The views of a scene show one set of named points, each view turned or mirrored, shifted and resized as a whole, with a little noise and some points left out.
In the rows, 128 means zero.

Scene 1
View 1
Panon: [ 83 164 148 145 143 161 133 130 126 148 141  49 127 187 166 143]
vozi: [102 139 136 127 142 161 132 127 125 137 147  86 115 214 155 145]
gil: [106 143 133 120 153 136 142 132 135 117 132 112  93 200 141 166]
pugen: [ 80 182 168 145 152 146 117 142 127 115 117  57 124 143 161 141]
pomit: [103 154 161 122 151 159  94 143 119  93 124  88 126 164 148 129]
dimaf: [104 146 135 124 157 136 142 130 137 115 136 106  96 195 145 164]
binit: [103 163 133 130 144 133 136 147 125 128 122  81 106 169 147 167]
zuzu: [106 170 133 129 127 133 109 173 106 138 104  55 120 134 153 161]
gen: [ 99 175 130 133 141 119 139 158 124 131 107  70 103 146 149 176]
tunok: [ 88 180 140 149 140 132 143 149 124 150 120  46 113 152 163 166]
kabas: [ 86 171 129 145 138 133 156 141 128 157 128  52 108 177 162 172]
lir: [101 147 128 130 143 146 144 134 129 140 138  85 106 202 151 161]
View 2
zuzu: [144 110 104 120 149 115 110 132 120 119 175 124 152 131 149 149]
lir: [154 129 126 117 136 115 109 116 139 129 115 125 174 116 169 155]
binit: [155 126 109 121 138 116 110 120 129 121 139 136 157 120 166 153]
Panon: [175 112 136 126 124 118 113 123 128 117 136 104 184 130 154 149]
dimaf: [155 142 119 120 128 119 112 115 146 124 111 146 161 105 168 149]
gil: [152 143 118 116 133 119 113 114 146 126 110 149 158 103 171 149]
pugen: [177 113 118 139 119 122 116 134 125 102 162 124 160 126 150 131]
kabas: [166 112 107 124 134 111  97 118 121 122 134 116 178 134 174 162]
pomit: [157 129 138 124 125 125 132 133 142 110 151 139 149 106 136 123]
View 3
pomit: [119 177 142  66 140 139 170 184 150 147 155 110 139  89  95 121]
vozi: [149 167 156  66 116 120 163 210 167 133 116 131 157 129 101 115]
gen: [125 155 111  99 127 124 157 202 140 154 176 138 182 144  88 124]
Panon: [145 156 125  83  95 121 174 189 147 138 130 148 151 118 101 101]
kabas: [142 147 114  96  97 116 160 210 147 140 148 155 178 151  98 113]
tunok: [131 149 104 101 102 121 166 193 135 148 162 151 175 135  92 111]
pugen: [120 160 107  87 110 131 177 183 133 145 171 133 150  96  94 108]
binit: [132 161 130  87 127 124 159 208 152 146 158 131 172 138  96 126]
dimaf: [132 173 151  65 143 125 152 237 164 140 152 111 168 133  89 138]
View 4
lir: [149 103 112 121 140 113 106 129 142 168 143 141 134 111 163 151]
Panon: [153 111 133 118 141 123 131 132 134 161 149 153 103 129 165 153]
vozi: [141 105 111 114 148 101 114 125 126 164 139 139 129 124 160 151]
pugen: [141 122 159 128 132 153 138 151 146 155 146 139 118 140 183 148]
gil: [134 104 110 122 139 115  96 133 148 172 135 119 159 115 170 156]
zuzu: [133 132 140 148 136 152 129 152 155 148 157 154 131 110 172 111]
pomit: [113 119 140 127 144 128 133 144 131 152 135 126 144 151 183 140]
dimaf: [138 101 113 120 138 116 100 133 148 172 134 121 154 117 173 158]
binit: [142 117 127 130 135 134 112 141 154 162 146 136 139 111 172 143]
tunok: [161 120 140 130 129 147 125 143 157 162 157 153 114 108 171 140]
gen: [147 125 133 144 128 152 111 151 171 158 156 147 140  93 174 126]
kabas: [167 114 126 126 131 134 115 137 157 167 153 153 114 101 165 149]

In a view up to two points have been moved. Name them for each view, in the order of its rows, or write -.
view 1 => -
view 2 => -
view 3 => dimaf
view 4 => gen
